Points, in no order, along strands that fork and pass close to each other.
(in the rows, 128 means zero)
Points whose rows are less than 43.6 apart are linked; no others are. Some points are linked to none.
(169): [148 115 150  88 214 134 129 185 101]
(531): [128 155  66 183 116 126 100 122 162]
(700): [150 126  83 180 127 120 123 143 167]
(608): [131 131  81 218 141 154 111 133 127]
(461): [112 139 163  66 115 114 130 111 119]
(516): [177 151 173  84 201 137 133 156  95]
(547): [159 186  96 140  82 117 116  98 148]
(7): [162 143 132 129 111 106 135 118 153]
(153): [141 128 162 100 154 114 132 132 136]
(367): [111 132  60 182 119 119  99 134 155]
(659): [162 174 108 120  77  98 123 102 149]
(655): [144 124 103 106 105  48 128 141 191]
(279): [191 164 175 135 132 139 145  95 131]
(486): [ 58  64 124 127 126 119 128 151 103]
(689): [156 139  95 164 117 120 129 134 165]
(302): [100 143 161  61  92 128 133  97 106]
(299): [122 120 135 154 116 173 141 112 102]
(108): [173 164 181 120 119 148 145  87 113]
(291): [157 139 164 107 147 111 135 122 141]
(536): [ 74 111 142  70 101 124 128 119 112]
(415): [148 179  78 154  95 116 106 109 162]
(56): [131 144 145 150 107 188 143  98  95]
(200): [172 134 176 128 195 145 137 138 128]
(624): [101  89 153 115 174 137 130 147 110]
(332): [ 91 104 108 107  93 114 130 132 133]
(36): [131 139  86 199 129 161 116 123 122]
(412): [194 152 171 151 147 146 147 106 136]
(336): [ 76  99  88 117  85 107 121 140 135]
(253): [160 157 178  70 184 140 129 139  82]
(172): [ 83 103 124  96 101 119 130 127 128]
(525): [180 139 173 144 174 146 142 123 135]
(405): [ 81  73 147 129 168 135 128 154 101]
(270): [133 138 106 191 124 174 127 115 112]
(544): [141 115  79 194 136 130 120 148 155]
(629): [146 119  77 152 115  76 122 152 192]
(645): [107 101 153 101 158 131 131 142 119]
(223): [117 115 155 100 145 127 129 132 123]
(396): [ 79 124 155  62  91 131 131 109 103]
(409): [116 120  59 162 110 104 111 146 169]
(470): [156 130 114 143 116 111 134 130 163]
(678): [ 72  88  92 138  96 125 124 141 115]
(600): [170 143 154 128 135 113 140 117 149]
(589): [138 155 164 113 101 166 143  91 104]
(554): [127 114  70 214 140 130 111 146 141]
(365): [ 60  85 147  99 129 145 127 131  86]
(306): [118 130 136 101  98 131 139 113 125]
(344): [134 169  67 167 107 120  96 115 164]
(390): [150 152 164 108 113 140 141  97 116]
(521): [124 106  81 146 114  92 125 150 172]
(263): [172 162 127 119  92  93 131 102 152]
(298): [148 159 184  71 171 148 131 125  85]
(467): [ 73 125  81 150  86 149 110 121  99]
(176): [ 68  63 147 128 181 128 124 168  83]
(506): [132 155 154 131  94 181 143  90  97]
(664): [136 103 123 127 140  85 131 150 174]
(32): [166 134 158  82 209 143 135 176  93]
(300): [126 147 179  71 153 144 130 121  93]
(517): [ 50  69 105 139 106 121 126 150  98]
(366): [120 142 173  72 135 133 129 114 105]
(406): [133 123 124 178 126 177 138 120 107]
(281): [ 68  67 133 121 143 120 127 153 109]
(611): [149 121  91 131 110  62 127 148 194]

A fork is a point with three links, a tip a point with one. Leave the first point through the second and follow the links. Name the first fork or tip that comes.
(367) / (409) -> (655)
(624) / (645) -> (7)
(332) / (336) -> (405)
(298) / (253) -> (169)
(108) / (279) -> (200)

Name the points in between on the shortest way along the links from the first point to the second, in order.
(678) / (536) -> (336) (332) (172)
(390) / (412) -> (108) (279)
(624) / (332) -> (405) (281) (486) (517) (678) (336)
(600) / (700) -> (7) (470) (689)
(547) / (689) -> (659) (263) (7) (470)
(366) / (32) -> (300) (298) (253) (516)
